Points on a hilly landscape, in no order, each with its height.
From any point a climber steps to the highest of the 2 points nearest to it. It stops when none of these is higher. Distance is the straight distance between rows; heights are no part of it.
q_496 h=196: [125 115 120 118 120 163 150 126 169 112 143 131  59 155 130 160 133 168
 127 122 163 133 123 145 122  73 142 153 152  83 180  80  93  74  87 172
  73  95 104 189  96]
q_121 h=79: [167  79 157 115  92 159 166 116 156 138 177 135  77 117 133 175 150 151
 150 158 164 155 103 103 122  87  87 131 129 118 170 124 113 137 142 115
 150  74 130 149 137]
q_764 h=516: [120 131 122 144  83 135 138 171 163 119 139 125 135  68 161 113 116 144
 131 162 104 182 135 171 122 161 146 144 125  73 129 146  99 103 123  73
 118 102 128 146 145]
q_921 h=597: [ 65 179 155 103 146 111 125 137  96 124 104 130 155 191 120 112 129 151
 151 124 106  80 170 115  90 124 110 125 117  59 167 120 161 108 103 142
 137 168 138 128  68]
q_660 h=377: [109 145 146 154 114 186 130 172 186  69 119 102 128  96 126 121 102 187
 105 158  85 122 131 154 109 146 131 136 132  63 155  98 105  87 138  97
  79 154 149 204 140]
q_157 h=75: [168 145 124 160 161 138 141 147 142  95 126 107 166  80 142 119 170 143
 119 142 154 150  87 136 139 161 154 156 123 178 128 140 102 149 176 118
  86 122 127 178 206]
q_113 h=60: [164  73 145 139  79 151 157 103 118 142 170 106  45 110 122 159 128 115
 147 123 141 173 110 105 153 108 112 121 151  89 154 133 113 136 115 156
 132  64 122 148 106]
q_504 h=603: [133 110  86 102  49 134 151 140 175 156 140 120  87 116 153 105 102 127
 133 129  87 161 171 155 151 133 169 126 125 115  93  76  82  98 118  57
 101 109  70 123  82]
q_260 h=270: [112  78  99 106 101 152 137 126 175 100 132  77  57 126 109 136 101 174
  71 136 132  98 106 133 134 110 134 111 142 106 112 104  90 114 119 129
  96 165 110 146 123]
q_411 h=336: [111 138 177 162 137 167 110 135 145 102 126 160 104 119 111 151 121 164
 159 153 116 117 121 130 104 103  93 159 140  59 208 119 142 108 122 143
 130 104 161 182 123]
q_420 h=358: [160  77  99 122 101 130 126 106 147 140 144 152  97 129  96 156 109 133
 127 109 130 104 127 138 135 126 115 120 112 200 110  55 120 132 141 110
 136 166 125 107 123]
q_986 h=185: [112 164 111  95 115  57  86 132  45 117 124 158 123 127 110 106 148  60
 105  85 150 143  97 162 169 139 101 127  87 143 129 189 145 139  78 146
 179 122 169 100 120]
q_593 h=583: [ 98 160 121  86 131 120 120 151 138 147 100 154 171 176 111 109 128 146
 166 159  85  86 183 135 133 120 128 120 100 108 110  82 149 136 122  88
 145 159 105 109  78]
q_324 h=541: [113 117 157 123 170 142 113 127 155 174 140 101 142 189 154 120 138 168
 150 137  89 100 176  70 121 134 109 104 142 133 123 124 149 140 182 101
 118 124 123 129 113]
q_930 h=354: [128  90  90 113 129 142  84 102 145 114 125 131  92 154  71 130 134 140
  87  86 130  50  91 148 143  93  95 133  99 168 127  61 145 110 149 151
 121 213 162 132 104]
q_596 h=456: [122 144 160 169 155 145  77 125 141 130 112 168 135 132 109 138 130 132
 158 134  81  88 134 118 112 121  89 140 112 138 167  85 145 121 186 112
 157 167 181 153 116]
q_723 h=174: [ 89 152 141 102 137 121  96 154 155 124 122 107 133 172 132 113 150 145
 128 155 105 108 118 113 124  93 104 148 117 101 130 141 138 142 126  99
 147 112 119 144 120]
q_250 h=392: [112 189 170 114 137 119 102 161 102 124  71 131 170 141 130 106 129 110
 144 170  48 144 144 114  99 112 122 105 108  49 122 164 135 111  96  66
 202 118 157 108 121]
q_489 h=233: [155  92 108  88 116 130 198 122 155 125 156 132 117 138 125 152 135 161
 135 139 183 142 114 120 112 113 139 120 140 155 119 100 109 130 109 148
 106 121  82 124 131]
q_887 h=99: [ 94 169 123 145 135 119 149 163 155 100 136 142 169 126 135 112 130 139
 142 135 142 135 137 170 120 150 156 162 131 121 136 133 128 137 113 154
  82 108  90 163 150]
q_418 h=524: [149  86 141 119 121  98 144  95  99 157 148  95 120 150 146 129 147  98
 119 109 175 135 116  72 132 109 107 114 151 158 102 164 147 152 130 141
 137 122 124  77 112]
q_848 h=259: [136  82 126  64 128 121 170  84  99 142 142 139  99 187 124 160 132 158
 136 124 179 116 137 100 107  73  94 104 142 109 158  97 141 100 109 180
 133 161 145 108  68]
q_444 h=86: [131 146 120 145 169 123 154 137 144 117 138  99 170 120 148 123 161 139
 116 122 158 121 125 130 134 165 156 145 157 169 114 141 123 161 143 163
  71 129  95 152 182]
q_273 h=531: [137  78 102  93  45 122 169 122 147 159 143 101  86  96 157 130  82 118
 110 137 107 188 143 128 131 141 168  94 134 120  65 130  90 112 100  68
 134 120  79  92 111]
q_649 h=465: [140  75 122 128 107 150 187 119 152 103 163  78 102  68 155 158  95 176
  97 147 152 167 110 133 109 158 147 119 164  90 134 142  85 107 141 133
  93 134 126 146 156]
q_783 h=264: [138 108  86  72 111 133 153 132 153  95 131 133 140 142 105 139 125 162
 114 158 151 112 101 133 122 110 126 129 105 167  98 109 114 150 115 113
 126 149  96 117 148]
q_625 h=532: [130 174 128  84 176 123 134 124 111  82 106 144 185 150 108 131 160 156
 142 141 145  82 101 118 105 107 107 153  82 153 154 112 150 150 135 155
 137 189 150 148 140]
q_532 h=220: [153 110  99 179 119 103 108 122 142 182 139 113  86 131 104 101 120  92
 109  54 123 100 149 142 173 170 167 125 154 217  73  77 124 131 144 127
  82 137  77  95 108]
q_524 h=555: [108 130 103 130  56 131 128 160 169 146 139 159 113  87 151  95 125 122
 153 147 105 180 156 188 152 145 168 152 109  91 113 115 108  91  98  55
 117  87  97 119 108]
q_915 h=479: [131 154 132 134 121 154  74 156 159 120 104 183 154 123  87 126 113 130
 142 139  64  84 143 136 143 123 102 128  87 156 119  62 147 133 176  77
 157 179 159 141 115]
q_209 h=430: [134 186 175 169 184 132  90 133 104 111  74 154 178 119 124 110 137 126
 158 143  97 120 121 107 110 133 123 145  89 147 152 133 129 136 171 112
 168 156 171 156 137]
q_264 h=97: [159  86 140 105 105 149 140 116 177 146 161 132  53 154 113 166 154 167
 142 137 165 123 101 105 131  68 100 143 131 149 161  63 106 112 130 120
 122 103 102 150 110]
q_124 h=310: [141  79  84 138 102 147 130 108 154 101 128  80  52 124  77 152 123 154
  65 101 170  68  77 144 151 108 142 155 139 152 107  89  96 108 119 147
  98 156  99 135 142]
q_243 h=476: [122 192 174 133 147 145 129 158 111  75  82 129 173 110 125 116 128 132
 136 174 104 161  99 128  91 114 121 142 105  47 159 180 124 127  89 123
 159  88 144 156 164]
q_453 h=415: [130 113 116 120 120 132 138 105 117 155 119 171 153 122 136 166 107 123
 162 162 107 115 179 124 121 122 106  95 109 148 110  86 132 137 162  84
 188 165 148  82 123]
q_25 h=385: [152  95 130  78 117 130 196 109 127 162 162 116 105 178 155 139 125 139
 143 112 176 162 174  59 112  85 155  88 166 112 116 111 139 116  95 162
  91  79  67 114  48]
q_910 h=194: [134  75 109 117 130  96 145  68  58 178 143 124 137 164 133 121 146 100
 112  78 163  89 152 111 119 130  98 124 136 193 123 127 159  99 131 155
 100 211 152  66  94]
q_808 h=404: [135 100 136  79  91 114 179 141 115 172 153 121 164 138 167 131 131 102
 150 159 137 189 165  72 119 113 149  75 139 108  81 163 158 152 109  99
 156  68  82  88  96]
q_465 h=361: [ 94 162 152 179 178  82  78 102  99 150 127 154 146 130 133 102 135  86
 150  65 114 113 152 140 127 171 113 139 141 142 166 138 171 130 159 188
 119 137 155 124 102]
q_583 h=497: [ 66 146 109 133 121  94  54 147 144 160 106 104 115 169 122  74 110 110
 120  96  54  96 170 136 146 141 128 123 122 125  94 120 138 138 128  89
 124 159 110 103  90]
q_265 h=198: [141 129 107  60 145 116 212 126 127  98 145 164 168 146 131 160 144 162
 156 152 210 136 121 129 110 108 140 133 133 130 135 120 129 150  87 184
 121 111  84 126 136]
q_190 h=432: [ 78  98 117 128 122 119  75 105 121 149 117  50  79 164 118 109 127 143
  73 116  96  87 108 109 128 103 100 114 138  94 112 142 130 116 146 118
 133 183 145 106 112]
q_607 h=133: [ 97 156 101 161  85 109  76 163 145 137 119 196 121  71 115 103  98  85
 141 114 103 145 133 190 150 160 158 152 116 164 108 110 123 112 119 108
 120 110 103 127 113]
q_442 h=460: [146  75 135  77  64 135 194 130 162 167 170 102 122 118 174 149 115 127
 127 158 135 187 161  77 114 109 159  84 124 118  71 128 131 131 124  67
 148 100  73 102 102]
q_564 h=355: [ 76 198 134 108 117  84  81 167 110 117  73 127 163 157 108  91 127 101
 123 130  65 118 126 138 100 109 119 129  94  83 110 149 142 113  85  87
 180 154 141 104 122]
q_888 h=216: [112 129 127 134 123 168  90 126 152  64  87  94 125 116  83 109  75 149
  83 128  65  70 114 132 103 118 105 106 106 103 128  98 125 127 144 114
 126 215 176 149 134]
q_65 h=272: [128 126  77 113  97 128 188 166 169 133 152 122 131 144 149 109 113 154
 127  95 131 159 181 180 146 170 193 123 148 126 102  58  88  91 101 134
  47 120  65 140  95]
q_134 h=289: [158 147 179 127 160 168 153 146 122 120 142 165 157 136 142 154 174 146
 184 205 138 141 128 112 135 110 100 147 131  61 188 156 143 141 124 111
 177  47 141 161 133]
q_279 h=570: [122 168 131 119 125 163  92 169 152  81 105 178 167 123  67 131  95 122
 120  78  85  54 119 160 134 123 110 138  95 138 126  58 167 119 128 170
  96 204 150 163 111]
q_227 h=247: [130 153 173 172 191 144 111 134 133 119 119  98 141 124 151 120 150 145
 132 150 120 146 104 104 123 139 122 151 160 113 166 176 123 142 170 138
 114  89 144 177 168]
q_547 h=390: [ 99 125 157 185 164 126  76 121 131 178 146 100  94 142 147 121 142 123
 148 106  81 120 157  94 137 139 102 121 166 111 162 156 143 136 179 125
 130  91 156 130 115]
q_941 h=471: [136 128 105 128  76 124 129 152 122 104 134 137 117  47 143 132  87 108
 109 158 105 213 113 174 125 165 148 124 120  93 120 184 103 112  78  89
 147  75 143 116 181]
q_656 h=306: [159 127 113 130 106 102 162 102 101 147 154 102  74 164 147 118 119  93
 128  70 156 157 157 115 135 120 165 129 172 138 118 118 116 125  96 168
  85  58  49 110  73]
q_294 h=163: [120 136  99  69 137  94 180 102  99 106 129 158 133 178 120 147 143 134
 135 101 209 124 125 149 121  93 139 149 129 144 135 108 124 134  78 203
 121 128  87 117  95]
q_415 h=232: [135 119  90 154 104 131 111 153 167 127 135 144 127 117  94 114 117 115
 105  68 119 111 135 184 176 164 162 145 139 196  93  71 126 126 131 139
  73 153  93 139 131]
q_589 h=267: [111 109  75 135  95 122 130 122 135 107 125  53  71 122  99 138 125 130
  51 105 177  97  76 134 148 112 171 155 142 139  69 141  95 117 101 147
 104 130  72 116 151]
q_27 h=229: [112 122 120  88 138 127 128 109 138 128 131 152  93 183 108 147 134 161
 154 118 146 105 133 135 120  74 114 143 128  99 173  73 128 105 104 163
 128 136 122 146  74]
q_451 h=128: [185 100 134 154 123 114 149 108 120 116 158 123  86  93 107 162 158 123
 121 113 210 133  54 124 136 137 100 151 135 186 150 154 126 154 123 167
 133  84 129 120 172]
q_67 h=508: [162 122 118 158 145 168  99 129 145  91 107 158 154  84  98 132  84 127
 119 123  74 102 122 149 132 149 128 125 107 173 122  82 133 140 189 110
 131 182 167 149 163]
q_587 h=359: [150 121 139  80 123 117 195 148 132 146 153 127 195 123 172 121 156 115
 145 172 170 198 135  90 117 136 153 108 146 121  97 178 142 161 119 115
 131  61  75 117 143]
q_149 h=327: [127 104 142  97 154 113 168  96  60 119 136 116 186 150 158 132 147 127
 130 133 174 145 143  83 113 113 103 118 154 112 137 171 162 142 120 189
 114 140 143 103 109]
q_588 h=122: [111 155 123 162 114 129 125 156 145 141 126 200 145  83 124 122 101 118
 169 131 109 149 158 191 122 173 158 146 131 119 152  83 139 105 123 130
 105 121 107 144 116]
q_513 h=275: [149 122  92 157  71  87 140 107  95 141 128 119  72 121 129 127  99  67
 117  63 154 149 136 167 140 149 187 154 169 159  94 137  91 118  77 154
 108  77  61 111  92]
q_109 h=396: [157 172 129 103 152 126 181 143 104 103 122 185 198  96 135 150 148 128
 169 193 165 164 124 151 120 138 131 142 114 115 153 159 136 156 111 130
 147  66  99 127 159]
q_445 h=429: [117 108 159 119 106 165 146 123 160 195 151 139 118 139 165 164 130 144
 176 175  79 131 185  90 132  96 113  99 123  88 130 115 128 127 159  67
 193  92 129 127 110]
q_175 h=165: [ 99 171  98 119 108  69  84 140 105 112 118 186 120 109 106 116 135  69
 119  86 160 129 104 179 157 124 130 166  85 174 118 152 135 136  86 142
 155 111 120 102 112]
q_151 h=393: [128 121 154 129 136 135 134 128 119 138 120 115 160 118 166 118 115 113
 135 168 101 175 145 101 115 131 132 102 148  90 123 176 116 143 141 108
 156  98 140 127 155]
q_612 h=391: [115 145 119 122  96 118  73 131 152 175 129 128  59 179 136 108 156 102
 148 109  90 132 143 107 169  63 123 152 124 120 129 135 120 120 113  84
 129  54 106 135  63]
q_595 h=406: [138 178 170 185 175 157  83 141 112 111  48 135 168  89 117  98 101 122
 137 145  75 157 108 123 121 136 158 108  67 154 121 139 105 128 169  88
 165 154 180 149 179]
q_58 h=606: [130 155 140 151 180 147  92 131 127 104 116 175 163 114 100 137 110 123
 131  95 108  64 102 153 109 144 114 146 108 149 151  64 164 108 150 208
 103 203 165 166 127]
q_204 h=218: [140 114 134 123 163 171 132 113 144  74 113 153 121 125  92 150  84 176
 122 149 115  77 116 126  85 113 100 106 112 112 179  73 122 112 147 160
 128 203 186 167 135]
q_619 h=162: [101 143 110  85 148 105 144  94  64  93 120 124 146 156 113 123 154 128
 100  97 168  65 101 152  98 118 106 148  91 155 160 139 169 106 108 192
 110 231 155 132 121]
q_610 h=339: [164  64 110 164 114 150 120 108 167 141 142 112  73 107  89 151 113 135
  92  86 143  88 102 146 148 142 134 124 146 192 118  59 114 116 143 135
  90 163 116 130 138]
q_826 h=298: [144 143  64  63 126 131 124 135 137  64 111 124 154 140  82 133 134 145
  90 141 139  78  77 139 129 110 115 147  59 205  96 112 136 169 112 116
 146 179 135 113 163]
q_863 h=374: [111 152 167 204 207 108  70 122 128 169 134 128 134 129 138 117 152 121
 145  89 100  93 152 110 130 169 116 144 162 150 176 135 152 133 187 161
 103 107 158 151 130]
q_745 h=450: [145  88 137 166 133 143 124 108 120 144 122  60 116  74 172 134 107 100
  78 138 102 166 113  98 120 140 145  88 158 134  84 185  98 130 169 101
 148 125 158 106 199]
q_76 h=486: [150 119 141 189 187 121 101  98 100 162 108  77 146  96 167 103 144  91
  90 125 129 144 117  76 142 143 144  93 153 180  76 192 111 146 185 114
 139 141 165  97 190]
q_325 h=318: [100 144 137  90 122  83  95 132  71 142 106 121 146 166 128 103 131 103
 125 129  98 142 131 124 126 112 100 114 120  80 134 176 155 127 112 117
 181 150 167  96 113]
q_92 h=294: [ 89 166  92 102 110 114 174 160 159 135 149 112 143 175 156  97 137 137
 145 110 138 152 184 159 141 143 196 133 129 122  96 115 105 115  98 136
  60  75  34 130 102]
q_400 h=195: [112 155 146 138 133 145 102 168 165  88 128  93 117 111 144 128 159 149
  96 168 142 138  75 136 124 101 117 162 129 100 139 174 119 130 122 108
 112  92 127 175 188]
q_916 h=598: [173  74  94 131 133 147 173 102 134 106 135  96 157  86 128 135 104 149
  97 125 157 117 119 127 125 178 153 110 153 196  88 125 110 153 143 135
  86 174 125 119 176]
q_242 h=186: [132 105 113 183 118 115 112 105 104 143 135  59  72  78 104 125 143 102
  52  99 176 117  60 107 151 152 148 133 177 110  91 201 120 131 121 157
 127 100 120  96 183]
q_779 h=211: [149 103 128 165 143  96 101 100 142 208 145 127 102 155 122 117 145  99
 142  63 116 103 170 109 153 149 118 112 137 214  96  70 142 140 172 121
 111 151 115  83 101]
q_351 h=113: [161 113 145 145  87 163 118 128 188 168 163 116  35 141 138 143 171 144
 145 123 129 143 128 116 159  89 119 155 132 142 149  76 111  85 144  75
  83  75 106 157 104]
q_497 h=135: [106 149 130 133  89 161 100 162 193 134 133 159 110 140 131 110 157 154
 154 165 115 130 149 153 152 112 132 165 107 116 138  95 133 101 124  62
 101  89 104 160 116]
q_126 h=164: [154 116 127 165 158  93 132  99  78 121 147  79 123  97 125 124 168  87
  73  96 202 126  72 112 155 152 115 129 163 142 103 216 136 163 117 187
 128  95 129 102 175]
q_943 h=533: [166 129 113 112 130 182 110 153 168  90 110 165 170 106  70 123  80 139
  94  78  71  73 132 161 152 124 129 118 127 168 115  68 157 150 163 128
 113 210 168 152 132]
q_867 h=530: [168  63 120 126 101 135 199  97 124 114 154  95 117  79 148 165  83 142
 108 136 177 151 110 118  96 162 147 110 155 152 106 152 107 125 122 138
 109 129 115 100 165]
q_210 h=386: [152  71 110  94  98 146 169  86 134 138 136 140 116 126 126 180  95 151
 133 152 140 119 145 102 111 110 107  96 105 174  95  88 115 141 150  97
 167 170 139  79 140]
q_622 h=183: [112 133 140 149 168 152 119 132 165 125 139 161  89 159 112 169 130 163
 136 104 175 112 112 156 113 100 126 153 137 106 199  63 131  92  98 207
  72 128 130 191 117]
q_263 h=145: [ 89 151 109 102 164 105 151 107 113  86 130 136 143 163 106 145 149 141
 119  96 190  82 108 160 110 104 131 162 104 139 143 116 142 127  87 223
 100 177 132 146 127]
q_409 h=237: [126  83 118 121 127 172 129 111 159  87 121 112  97 106 105 140  82 174
  93 157 112  96 106 130 102 115 110 106 126 119 137 104 103 127 148 122
 122 186 157 149 153]
q_180 h=453: [148  97 135  68 110  96 166  98  95 141 148 116 120 187 132 141 154 119
 141 113 186 144 127  78 128  83 117 118 137 133 117 136 149 143 104 158
 133  97  84  98  68]
q_635 h=469: [120 128 147  77 130 151 150 140 139 143 128 135 152 152 147 149 125 155
 154 212 102 124 157 100 107  89 120 103 118  50 134 128 134 131 132  70
 181 116 126 125  97]
q_464 h=295: [153  78 133  91 139 130 178  70  95 122 145 130 138 139 139 170 132 148
 135 147 186 120 119  87  96 100  93 108 140 142 142 135 140 132 135 164
 140 156 156  96 129]
q_104 h=197: [ 98 148 131 126 131 135  77 148 157  93  93 100 131 138 107 100 122 145
  98 146  81  92 105 131 112 103 109 132 110 108 114 125 121 136 131  90
 133 167 145 148 152]
q_416 h=451: [161 108 153 196 105 123 135 123  90 153 172 162 109  70 140 139 121  55
 168 112 149 187 146 136 174 195 106  88 152 131 127 163 108 168 114 153
 157  58 159 123 152]
q_894 h=210: [138 124  96 109 101  83  93 123  56  99 134 132 105 105  97 123 124  58
 106 105 154 172  89 153 167 170 106 106 104 129 109 202 119 145  45 167
 172  84 166  95 148]
q_184 h=534: [ 88 190 159 114 146 127 145 146  90  89  93 135 186 144 127 114 114 138
 155 154 119 120 141 131  87 119 119 136 121  35 158 158 141 126  83 146
 148 123 130 133 109]
q_855 h=360: [119 120 143 117 140 117 147 109 108 141 133 148 144 142 133 130 125 131
 154 138 138 144 140 120 116 126 111 128 146 104 149 141 139 146 124 149
 141 114 124 114 118]
q_164 h=356: [122 147 182 185 149 192 114 141 158  85 102 138 133  91 122 134  99 171
 142 162  86 115 118 128  84 130 122 145 121  85 194 101 113  99 161 115
 114 147 168 206 151]
q_967 h=146: [ 83 165  91 154 100  84  60 148 112 117  99 188 123  89 103 106  75  68
 121  79 107 110 110 198 142 153 155 164  92 166  97 122 137 115 103 162
 129 151 106 106  94]
q_511 h=513: [155 100  98 140 109 121 155 110 120 133 125 140 150  79 149 146  89 107
 125 143 129 159 135 132 111 175 151 104 129 185  90 145 106 153 145  97
 146 131 132  87 177]
q_191 h=512: [122 126 170 116 172 172 141 131 141 144 115 119 165 170 158 136 124 177
 159 190  85 114 177  69 105 117 121 106 126  99 122 112 136 132 175  81
 159 140 143 149 110]
q_637 h=462: [ 69 143 132 157 123 104  62 142 130 190 120 131 102 145 145  81  99  94
 153 105  42 139 188 131 139 148 131 112 143  90 116 155 138 127 131  98
 152 114 135  99  90]
q_428 h=268: [143 177 198 150 206 137 125 142 111 129 128 145 171 158 154 119 184 141
 166 163 129 135 124  88 136 131 107 156 134 117 176 178 141 158 153 130
 159  57 149 171 138]
q_77 h=434: [ 96 150 145 147 133 111  64 150 137 198 140 139  95 165 149  93 149  99
 164  98  80 138 166 117 168 129 123 129 130 109 137 168 137 135 123  92
 145  47 126 111  86]
q_236 h=388: [106 106 120 130 120 127  80 110 148 125 126  92  71 153  96 125 148 154
  97 122 135  77  79 126 138  82  89 147 127 131 138 107 124 126 144 134
 130 167 134 133 120]
q_327 h=433: [140 129 132 136 155 131 127 112 123 146 112 168 188 131 121 130 118 131
 162 138 100 111 173 121 116 147 122 115 128 163 123  78 144 150 170 130
 139 187 151 115 129]
q_41 h=147: [181 121 146 179 130  91 142 115 105 153 169  92  75  95 112 125 167  89
 106  87 212 128  78 103 164 152 126 131 166 174 110 178 123 161 129 150
 123  80 105 101 155]
q_394 h=574: [126 177 140 104 190 133 131 146 132 104 115 169 184 167 102 138 146 146
 148 100 130  56 140 129 109 130 117 142  98 138 160  55 171 130 119 199
 106 204 162 175 115]
q_374 h=341: [132 112 106 118 131 120 196 121 125 154 154  99 106 162 158 135 108 145
 131  86 170 160 177 106 115 138 186  98 179 117 125 110 117 100  88 198
  41  91  62 127  82]
q_953 h=152: [ 89 155 153  96 129 161 113 176 194 126 134 132 127 194 136 116 178 172
 145 174 122 100 126 119 137  75 122 173  99  91 135 129 141 110 103  75
 122  74  97 165 109]
q_813 h=540: [ 96 132 114  75 135 118  99 137 141 153 109 100 158 197 125  86 129 146
 123 119  77  91 183  95 144 124 117 103 118 133  84 112 147 142 140  92
 113 176 116 100  87]
q_942 h=319: [ 84 149 127 113  88  90  87 122  45 131 101 138 113 142 102 113 106  85
 113  98  93 124 117 163 120 126  98 130  97  76 169 162 162 111 100 139
 177 177 176  99  92]
q_142 h=412: [140 107 139 159 137 151 125 112  95  96 109  86 120  68 151 135  78 113
  88 152  84 208 101 132 109 149 146  93 147  90 119 202  97 119 121 126
 160 116 174 128 206]
q_2 h=223: [138 125 140 167 144 137 130 140 128 102 132  73 119  81 149 133 139 131
  90 153 149 170  70 127 123 142 131 134 169  92 143 187 107 134 147 136
 115  89 137 165 194]
q_179 h=203: [122  95 108 118 121  89 108  85  99 192 131 151 121 178 123 119 138 103
 140  77 120 101 178 125 142 133 114 118 118 189 115  79 150 113 156 124
 127 192 138  74  77]
q_298 h=552: [150 105 103 133 143 113 132  95 110 125 112 115 173 115 139 111 124 109
 114 127 136 122 126 106 126 153 129 116 131 199  69 145 123 157 146 125
 119 170 138  86 162]
q_829 h=577: [132  83 147 139 141 127 131  91 133 176 153  83 116 165 150 137 147 134
 129 115 133 114 142  63 120 111  97 106 155 146 119 129 140 137 178 132
 119 143 138 100 114]
q_455 h=64: [173 139 161 157 174 157 124 149 157 130 115 110 164 104 161 111 172 142
 135 171 118 163 112 102 155 144 147 132 116 185 116 137  91 149 208  70
 129 114 145 177 192]
q_691 h=202: [131 121 137 150 179 157 135 116 152  83 137 143 125 114 109 158 118 164
 123 132 158  97  89 145  91 121 116 145 141 127 187  89 129 114 132 196
  94 164 155 179 162]
q_611 h=112: [ 97 186 134 155 141 117 148 151 126 125 129 199 175 112 123 124 112 114
 178 124 135 139 172 191 116 162 165 155 136  91 168 112 149 121  82 183
 105  97  80 138 112]
q_885 h=312: [132 135 169 136 112 175 125 135 127 115 145 177 104 128 114 157 157 137
 187 184 134 141 132 142 151 100  87 150 121  39 203 134 148 126  84 134
 150  60 147 169 110]
q_460 h=480: [155  94 121 174  84 111 151 118 107 147 152 150 107  58 138 152  82  86
 135 108 145 183 136 151 135 191 148 109 141 163 110 162 103 142 124 113
 161  87 138  86 156]
q_991 h=180: [126  98  99  64 124  99 150  83  65 132 131 122 138 168 123 127 154 125
 106 108 175  92 107 122 116 107  98 132 103 173 129 144 154 119 118 147
 123 207 145  86 113]
q_539 h=427: [127 181 182 115 174 118 117 144  78 106  75 110 194 151 142  98 145 117
 129 158  84 167 117  95 106 109 126 108 126  70 122 199 136 124 107 117
 185 112 163 130 144]
q_198 h=221: [138 124  93 141  85 116 128 153 138 112 140  56  71  83 118 140 150 124
  52 111 185 144  48 137 151 131 169 155 149 129  83 184 102 125 100 126
 112  88  91 113 189]
q_844 h=328: [125 130  82  78 112 132  96 134 132  85 112 122 133 158  71 108 119 137
  83 107 112  59  96 154 139 102  96 132  70 168 106  97 151 144 134 115
 138 221 153 118 121]
q_118 h=487: [135 173 116  85 150  98 146 121  66  98 103 176 181 130 112 149 146 129
 154 161 151 118 119 134 113 113 105 141  84 130 166 139 160 148 124 133
 176 146 146  98 133]
q_66 h=517: [170 103 112 171 148 101 124  97 114 149 127  91 133  85 133 119 145  89
  87 111 159 104  88 101 133 164 144 119 149 216  71 176 114 156 161 118
 135 145 141  79 190]
q_748 h=124: [142 140 137 160  73 163 108 137 198 159 152 165  78 124 165 119 187 134
 175 129 134 167 156 155 170 124 141 171 126 120 161 101 133  70 127  61
  88  55 117 152  92]
q_33 h=322: [110 150 126  96 132 110 178 162 148 158 159 108 171 157 172  98 153 129
 149 129 154 163 165 105 128 145 172 116 145 121  97 162 149 144 109 134
  84  51  44 118 110]
q_495 h=441: [160 172 113 108 154 113 152 128  75 115 101 184 191  90 131 159 129 108
 161 187 148 164 132 137 125 133 127 111  94 134 141 158 136 175 134 110
 194 102 143  75 149]
q_407 h=381: [122 153 146 184 157 145  79 135 110  98  80 106 127  74 131 107  91 113
  97 145  78 160  84 134 103 133 141 114 113 120 125 173  98 117 150 102
 156 138 182 141 195]
q_84 h=485: [ 74 114 113  71 118  99  96 124 111 150 110  61 121 202 140  89 143 132
  89 121 101 102 132 102 132  85 114 117 127 108  96 149 150 121 124 108
 136 182 121  86  88]
q_4 h=633: [ 96 195 135 114 129 123 124 152 107 115  84 173 177 139  94 135 114 136
 172 152  96  70 163 150 103 118 121 120  94  81 162  77 154 112 111 111
 155 180 128 121  69]
q_709 h=426: [139 122 142 134 117 137 135 164 132 103 139  75 127  58 168 121 118 120
  95 162  84 224 108 141 125 156 154 109 158  52 116 206  99 105 115 103
 143  80 150 146 184]
q_387 h=54: [159 180 163 160 182 141 120 158 140 145 113 180 186  99 152 106 176 121
 181 176 128 150 140 119 147 149 149 150 109 180 138 136 117 146 176  72
 159  88 140 156 166]
q_909 h=411: [113 119 137 128 134 162 169 154 172  90 144  61 125  97 172 125 115 192
 102 159 118 147 134 124 103 158 148 127 159  47 141 133  92  88 152 123
  70 134 128 186 139]
q_777 h=241: [139 115  97 138  90  84 128 114  70 111 130 128  98 122 115 123 113  69
 111  79 168 160 104 162 159 152 135 136 142 136 105 179 108 146  57 180
 143  72 103 106 116]
q_156 h=345: [ 93 140 128 144 122  73  77 104  60 162 126 169 123 128 117 104 130  68
 134  78 117 111 138 154 144 152 102 132 112 135 154 150 164 120 147 148
 166 169 174 101  87]
q_319 h=423: [142 115 144 168 132 129 113 119  84 137 133 149 133  91 156 136 109  77
 144 139 110 180 143 123 141 152 111  93 143 104 128 182 113 156 142 131
 181  89 186 122 165]
q_297 h=251: [131 134  80 118 111 136 169 159 167 107 138 160 146 133 111 137 110 140
 119  86 155 133 152 196 149 164 192 135 128 162 103  55 109 122  90 169
  59 145  83 158 122]
q_484 h=409: [126 104 167 165 129 151 141 117 142 198 162 132 105 142 172 152 129 132
 177 126  97 147 189  84 129 133 112 106 157 120 157 125 135 131 179 108
 154  74 141 128 119]

Call two points neighbours if one is among the 2 nearest of the other. Go from one point of each pair to the other, from neighbour to neighbour, staying as high as possible. Name the lowest point that can't be avoided.
q_916 and q_58 | q_407
q_504 and q_298 | q_142
q_4 and q_829 | q_325

For each start below, name the point where the climber stops.
q_27 | q_298
q_588 | q_829
q_610 | q_58
q_942 | q_829
q_227 | q_916

For each start below, name every point that the climber comes to, in order.
q_455 | q_157 q_444 q_887 q_611 q_588 q_607 q_967 q_175 q_986 q_894 q_777 q_513 q_656 q_374 q_25 q_180 q_418 q_829
q_2 | q_227 q_428 q_134 q_885 q_411 q_164 q_660 q_909 q_649 q_867 q_916
q_496 | q_27 q_848 q_464 q_149 q_855 q_151 q_319 q_416 q_460 q_511 q_298
q_910 | q_179 q_779 q_532 q_415 q_297 q_65 q_92 q_33 q_587 q_808 q_442 q_273 q_504
